Each row is a point on a landscape with many valleys, with its height.
A ball rolls from a point to the lowest of its 3 nearest points, and stops where none of them is lower. Distance is the straight distance between rows; heights are no part of it.
z258 h=499: [12,-1,-26,-2,3,34,6,44,53]
z223 h=326: [-16,-17,13,5,17,-25,-15,-3,-8]
z958 h=261: [-12,1,16,10,5,-21,1,-6,-15]
z768 h=335: [0,-4,-3,-10,-9,2,-20,14,20]
z762 h=306: [-10,13,20,11,4,-10,28,-35,-41]
z862 h=127: [-17,-29,9,4,19,-36,-11,-13,-29]
z319 h=98: [-6,-21,10,3,12,-7,-42,8,17]
z665 h=350: [7,-5,-15,-13,-11,8,-7,17,26]
z833 h=564: [12,-2,-19,2,6,45,0,50,60]
z656 h=544: [4,9,-5,-6,-16,-3,1,10,8]
z360 h=263: [11,-12,-24,-8,0,22,-7,28,40]
z268 h=650: [5,19,-6,-3,-17,1,10,1,-1]
z69 h=168: [3,34,20,-7,-19,16,43,-32,-29]
z865 h=308: [-6,15,12,6,-6,-10,9,-10,-18]
z505 h=512: [12,37,-12,-14,-17,25,50,-10,-12]
z396 h=329: [-7,7,11,4,-7,-14,-2,-2,-8]
z25 h=717: [7,23,-9,-7,-20,6,21,-1,-6]
z788 h=224: [-15,-24,7,7,13,-37,1,-25,-40]
z483 h=314: [-13,-8,11,12,10,-25,20,-38,-47]
z165 h=506: [-12,-21,11,0,17,-16,-34,3,6]
z698 h=424: [-1,25,20,7,-12,3,29,-25,-28]
z626 h=459: [-11,-8,12,12,6,-22,26,-51,-56]
z749 h=446: [14,37,0,-17,-18,28,55,-22,-21]
z575 h=95: [14,-19,-21,-10,0,18,-26,26,40]
z953 h=138: [15,-19,-26,-5,5,29,-16,35,45]
z340 h=281: [-11,5,14,10,1,-17,8,-13,-24]
z447 h=373: [-5,18,14,11,-5,-6,21,-19,-30]
z812 h=418: [-10,1,11,3,-2,-15,-8,4,-2]
z974 h=336: [-4,21,11,5,-9,-7,15,-10,-22]
z14 h=520: [10,16,-28,-7,-7,19,22,24,25]
z260 h=198: [1,-26,7,6,21,-3,-56,9,23]
z338 h=530: [-4,-6,6,-5,-4,-8,-19,10,12]
z378 h=330: [6,-2,-24,-11,-7,13,1,25,30]
z201 h=713: [11,26,-17,-11,-17,13,30,1,-5]
z944 h=218: [5,-15,-3,-7,-3,5,-35,15,28]
z407 h=150: [9,-30,0,12,17,4,-67,12,30]
z526 h=474: [12,34,-2,-12,-22,19,41,-16,-19]
z39 h=404: [5,29,11,0,-19,7,30,-20,-23]
z669 h=802: [-10,-12,14,3,7,-14,-24,6,8]
z830 h=228: [-15,-11,13,10,14,-28,2,-12,-24]
z560 h=307: [8,-10,-19,-12,-4,15,-11,24,33]
z737 h=277: [-11,2,13,13,8,-19,21,-30,-41]
z913 h=422: [8,12,-19,-9,-14,7,11,16,15]
z774 h=197: [-17,-18,11,7,16,-28,-7,-7,-22]
z361 h=156: [14,-23,-14,-2,1,17,-47,21,38]
z950 h=252: [-13,-5,13,12,12,-28,8,-22,-36]
z724 h=401: [12,-6,-24,-1,9,36,-3,41,54]
z68 h=309: [8,34,13,-12,-23,22,49,-33,-29]
z395 h=613: [11,27,-25,-7,-9,19,34,15,14]
z66 h=325: [8,35,9,-7,-21,16,40,-27,-26]
z354 h=327: [-7,-27,10,5,25,-14,-49,6,14]
z495 h=582: [-13,-29,10,1,26,-27,-32,-2,-9]
z303 h=102: [2,-34,3,17,30,-4,-72,10,23]
z689 h=480: [-11,-20,9,11,7,-33,14,-43,-54]
z152 h=258: [2,-21,5,0,8,0,-47,11,26]
z721 h=568: [9,2,-25,-5,0,27,11,35,41]

For each start below, name the point where the ball stops.
z338 -> z575
z913 -> z575
z25 -> z575
z958 -> z862
z749 -> z69
z526 -> z69

Two balls start at each pair of points below. Name the first point that both come to, or write -.
z950, z223 -> z774
z396, z737 -> z830
z689, z483 -> z862
